Each row is a point on a landscape with many peaks, with its height.
A climber steps from a point to the highest of its 2 nearest points, and stops where none of them is higher. Distance is the straight distance between rows; heights are no part of it.
Sipup (h 7.67): [129 178 116 144 127  69 174 137 132 144 152  73 149  69 138 170 143  91
 177  91  89 150 164  91 132]
gidol (h 5.15): [149 114 164 142 147 147 115 104 136 148 102 126  34 185 135 129 160 142
 124  87 114 153  84 161 174]
sovov (h 6.28): [174 160 148 100 142 172 101 204 126  85 146 170 116 102 115 137 117  98
 139 172 116 109 114  74  61]
vira (h 6.78): [145 136 147 117 127 175 110 166 149 119 160 183 106 134  91 126 139 144
 107 149 174  85 123  87  99]
Sisev (h 6.00): [143 216 133 114 128 117 159 151 136 142 149 134  98  83  87 118 100 183
 145 131 144 167 176 142  69]
Muser (h 2.29): [147  87 112 109 126 175  86 130 102  61 106  96 177 110 134 138  94 132
 101 193  87 108  93 110 127]
Buded (h 5.96): [198 148 159 131 165 168 111 170  96  93 123 168 118  89 120 118 106  92
 135 183  90 102 102 115  34]
zal (h 5.31): [125 189 123 134 123  91 187 154 147 165 148 121 135  78 125 112  83 173
 178 116 138 187 180 132 110]
muk (h 3.71): [111 134 109 142 143 132 106 155  77 116 148 142 104 101  72 137 155 126
 141 133 150  71 127 113  99]
dat (h 4.79): [138 102 104 143  78  69  77 151 134  97 133  61 187 129 122 171 103  74
 147 126  85 107 176 130 146]
Seze (h 5.04): [111 127 121 125 157 176 123  97  68  79 108 121 121 118 133 135 108  89
  96 159 102 105 127 134  41]
zulut (h 3.24): [129 117  92 156 136 116 119 133  91 125 147 121 133  82  49 121 147 162
 150 169 148  59 141  99 129]
gesat (h 5.76): [ 92 150 138 124 168 141 137 167  94 130 120 143  71 169 111 116 131 111
 135  75 150 124 143 179 124]
bemef (h 0.92): [130  90  96 136  82 150 132  87 140 104 109 108 224 129 119 143  82 141
 111 204 113  93 131 148 162]
Kikam (h 5.99): [120 136 130  95  95  77 172  61 179 115 139  88 135  93 175 167 158  89
 174 124 126 172 122 104 142]
tepe (h 4.44): [120  93 145 166 135  98 138  94 149 171 141 154 109 130 152 128 173  95
 130  85 139 118 104 113 165]
dad (h 6.50): [148 155 148 123 137 185 123 186 119 103 147 203  94 128 111 131 129 106
 135 161 143 100 100  96  77]
ris (h 3.82): [109 139 135 106 171 164  59 170  81  79 121 130 108 186 136 151 156 108
 156 135  96  70  76 113  88]
dak (h 4.65): [139 119 171  83 148  97  97 205 153 155 121 162 107 178 156 166 167 116
 110  77 136 140 130 138 122]
Puzan (h 4.53): [122 142 115 135 114 104 160  54 117 128 115  89 128  80 165 108 120 132
 155 132 109 179 107 134 150]
Gif (h 4.49): [155 108 168 101 130  88  89 156 165 158 110 155  94 177 158 128 144 121
 110  66 131 166 119 142 150]
sigok (h 3.49): [116 101 156  84 133 138  69 194 132 117 125 178 167 218 180 136 146  85
 133 103 112 112  91 124 140]
badu (h 2.82): [115  75  98 155 146 138 129  76 104 148 122 117 123 123 110 103 154 143
 110 143 144  79  98 142 170]
Zefug (h 3.73): [109 100 115  85 108 128 104 164 104 113 119 125 157 152 152 116 103  95
 115  85 104 150 142 137 123]
mosum (h 1.48): [111  67  89 141 116 153 133  91 117  95 116 108 182 104 104 148 112 146
  89 200 119  61 108 123 148]
tas (h 2.89): [143 148 127 129 157 132 104 122  94 110  98  80  84 124 104 129 135 144
 121  95 115 147 106 147 113]
des (h 6.77): [119 197 113 145 123 117 154 103 131 130 144 129 120  62  84 121 116 169
 137 167 156 146 182 148  44]
Gumi (h 4.82): [144 145 123 144 111 111 123 102 153 148 122  97 164 101 123 127 108 168
 121 153 124 166 148 151 148]
Naze (h 4.11): [ 95 105 128 128 156 140  74 160  67  96 131 117 124 152 104 143 160 112
 131 127 126  82 105 114 105]
nif (h 0.47): [122 136 114 122  96 164 116  96 141  91 119 100 208 124 127 146  75 171
 119 204 117 137 147 156 124]
Digar (h 6.86): [116 171 131 114 107  61 167  95 148 131 152  64 167  67 156 174 131 102
 181 125 101 159 155  96 131]
fifi (h 4.35): [145 186 140 148 121 133 175  71 157 130 150  91 126  77 134 153 143 187
 169 177 137 152  95 109 149]
votu (h 4.64): [116 100 151 143 151 146  83 106 120 122 100 128  71 186 139 144 164 138
 124 103 108 120  94 161 137]
Gaduf (h 0.22): [148 169 146 116 116 154 105 105 140  90 124  83 176 118 117 157  81 192
 119 218 139 144 159 151  83]
fafa (h 4.06): [145 133 138 115 102 126 131  97 157 137  98 120 133 118 142  82  87 174
 116 128 123 215 142 166 143]
Kesov (h 4.76): [118 166 122 107 129  93 199 158 131 170 123 133 127  87 134  85  99 155
 148  81 126 210 171 144 134]
Raf (h 5.69): [133 116 101 166  90  70 120 169 128 135 167  66 175 119  89 164 109  95
 148 108 106  82 199 120 161]
nagu (h 4.13): [136  82 133 157 137 108 124 106 152 179 140 146 142 142 125 128 180 110
 136 134 159  72 115  98 185]
tanoz (h 6.63): [117 136  95 170 119  58 153 160 121 154 174  89 152  87 116 153 133  89
 175  98 106  99 189 106 152]
melo (h 6.81): [119 152 151 124 175 125 161 164 124 138 102 137  38 180 126 111 127 119
 144  66 135 166 108 175 176]
zivol (h 2.14): [126 165 129 136 135  86 183  98 150 147 113 104 125  89 138 136 112 155
 120 110 114 175 183 149  59]
Ruv (h 4.78): [106 143 159  87 150 115 125 234 135 146 153 192 115 174 126 159 156 107
 123  75 158 116 144 119 101]
Vek (h 3.87): [146 182 131 125 141 133 162  84 119 111 142  61 111  61 128 147 164 175
 166 143 125 147  85  97 147]
lusop (h 5.34): [120 130 117 111  93 117 186  52 163 120 129 109 119 102 177 117 153 106
 161 126 139 186  90 104 168]
sozu (h 6.11): [118 120 124 109 119  66 179 136 114 135 118 119 117  97 165  99 126  82
 174  61 113 179 134 117 136]
biti (h 5.38): [124 152 126 137 111 110 126 123 151 131 140 106 157  94 107 149 109 153
 118 148 135 120 166 130 105]
Lino (h 2.73): [131 102 108 100 105 168  97 114 100  86 105 109 194 122 158 113  65 115
  94 168  89 153 119 139 135]
Rulat (h 3.74): [114 107 131 109 118 179 130 168 129 123 157 175 160 154 138 117 112 117
  92 128 145 109 146 104 135]
guli (h 5.39): [168 129 137 139 118 155 103 103 167 131 122 108 107 145 128 104 132 186
 106 127 133 145  94 131 186]
kir (h 3.30): [ 97  67  96 105 114 154  82 137  80 106 118 124 172 146 140 105  95  87
 116 133 110 128 124 144 143]
gep (h 3.39): [141  99 100 173 142 131 154  74 125 159 140 118 140 112  82 110 160 176
 113 173 162  55 101 100 176]
num (h 5.97): [117 165 106 146  99 108 139 122 141 124 156 133 160  85  83 147  91 162
 140 168 145 113 200 134  71]
nevim (h 7.02): [124 162 122 115 143  79 171 154  91 149 138  83 105  79 132 124 134  86
 165  57 110 158 140 112 133]
meki (h 5.87): [148 139 154 122 150 146 147 126 139 147 108 144  54 165 141  92 134 128
 147  80 138 166  92 147 198]
Dol (h 6.30): [134 137 131 137 127 180 121 127 142 126 127 166  72 152  97 120 135 162
  96 136 156 116 117 140 113]
buneg (h 5.86): [149 129 144 134 128 161  92 123 159 131 127 133 112 150 109 126 144 172
  81 133 145 116 110 117 148]
bubol (h 1.95): [125  72 119 135 128 158  99 140 109  69 124  88 189 125 119 166 106 110
 113 200  98  54 109  95 128]
nur (h 2.61): [132  85 104 149 104 109 148  85 161 171 121 161 153 145 153  69 112 106
 121 132 157 134 150 134 189]
tiz (h 4.25): [127  96 131 148 155 130  81  83 106 116 109 110  88 157 130 157 171 129
  93 130 105 100  96 133  87]
senuk (h 4.88): [159 173 132 161 137 137 158  80 160 147 149 120 109  76 100 134 148 200
 147 172 157 119 111 123 146]
safu (h 4.21): [140 119 116 114  97  89  96 153 134 108 131  92 181 127 138 139  87  98
 128 114 101 139 177 136 135]
soz (h 5.54): [151 129 127 140 152 186 128 121  86  82 123 158 129  87 127 138  97  86
 106 194  91  92  95 102  36]
fupit (h 3.41): [143  95 132 112 101  83 117 121 165 135  89 150 130 135 161 105 110 114
 100  91 120 187 152 151 111]
kos (h 3.60): [127  99 137 109 119 155  90 168 128 120 141 164 165 178 152 131 140 111
 114 120 137 112 113 106 154]
murep (h 5.22): [ 80 103 137 117 135 150 136 145 110 135 116 162 103 176 139 123 136 104
 118  95 143 114 138 150 106]
Mebu (h 3.35): [155 175 133 137 154 127 131  94 105 126 115  66 104  81 111 120 134 166
 142 119 115 151  96 127 128]
Mogil (h 4.23): [118 137 119 110 108 114 174 174 154 157 134 162 149 129 122  94  92 142
 100  93 142 187 184 144 126]
damal (h 4.93): [ 78 127 143  98 134 151 132 205 105 146 140 201 138 187 145 143 138  98
 136  94 145 105 135 134 112]
gib (h 4.77): [ 91 121 145 153 159 112 162 122 121 178 128 166  75 166 152 126 181 106
 150  74 146 124 111 147 142]
gos (h 4.40): [ 74 116 119 159 158 149 155 106 117 184 116 186  86 204 126 107 171 120
 129 113 169  84 111 161 154]
dipal (h 4.37): [168  79 164 101 100  97  71 134 184 130 114 148 123 176 164 132 144 121
 114 102 140 153 118 132 166]
pupon (h 3.61): [107 136 155  84 143 139  57 189  95 111 118 145 137 207 153 149 158 100
 129 117  85 114  89 129 126]
mifo (h 2.47): [117 144 135 138 155 101 159 112 111 134  99  98  77 104 129 127 132 125
 105  85 119 160 152 153  85]
kitag (h 4.83): [172  83 132 123 102 133  80 100 179 131 108 135 115 165 146  92 128 157
  94 127 131 170  88 138 192]
bupi (h 3.96): [104 136 122 115 117 154 171 160 156 156 151 184 137 142 121 107 104 126
  90  97 164 144 177 123 109]
pag (h 4.56): [107 134 105 117 164 150  92 130  54  86 125  95 116 129 117 137 126  91
 127 127 111  95 124 133  62]
topuv (h 3.80): [147  81 112 176 144 105 130 114 143 151 144 118 156 123  88 137 168 141
 130 171 152  52 105  84 195]
neli (h 3.03): [111  85 127 117  86 133 132 113 153 135 114 166 155 152 153  79  91 109
  94 116 144 167 156 142 150]
bunem (h 4.12): [ 86 113 129 152 139 178 166 121 134 170 146 214 116 189 134 109 154 106
  97 137 171  78 137 122 123]
vuz (h 5.57): [145 161 125 152 126 156 149  87 146 137 122 143  72 102  87 110 133 201
 109 162 165 126 105 128 115]
Topaz (h 3.81): [140 116 103 145  83  80 154  66 132 128 126  94 164  85 181 104 105 112
 178 138 109 160 104 134 170]

Call two points neighbours if one is among the 2 nearest of the other. Go from one point of each pair to the other, from neighbour to neighbour, staying as high as possible. Name the lowest point that can't be avoided.
vira and Sipup => sigok
gib and Dol => bunem
Sipup and des => Kesov
melo and vira => dipal

Where does a climber stop that starts at each point below?
Gif => melo
gep => gib
ris => vira
safu => Sipup
kos => des
nif => Sipup
tiz => melo
Topaz => Sipup
Puzan => Sipup
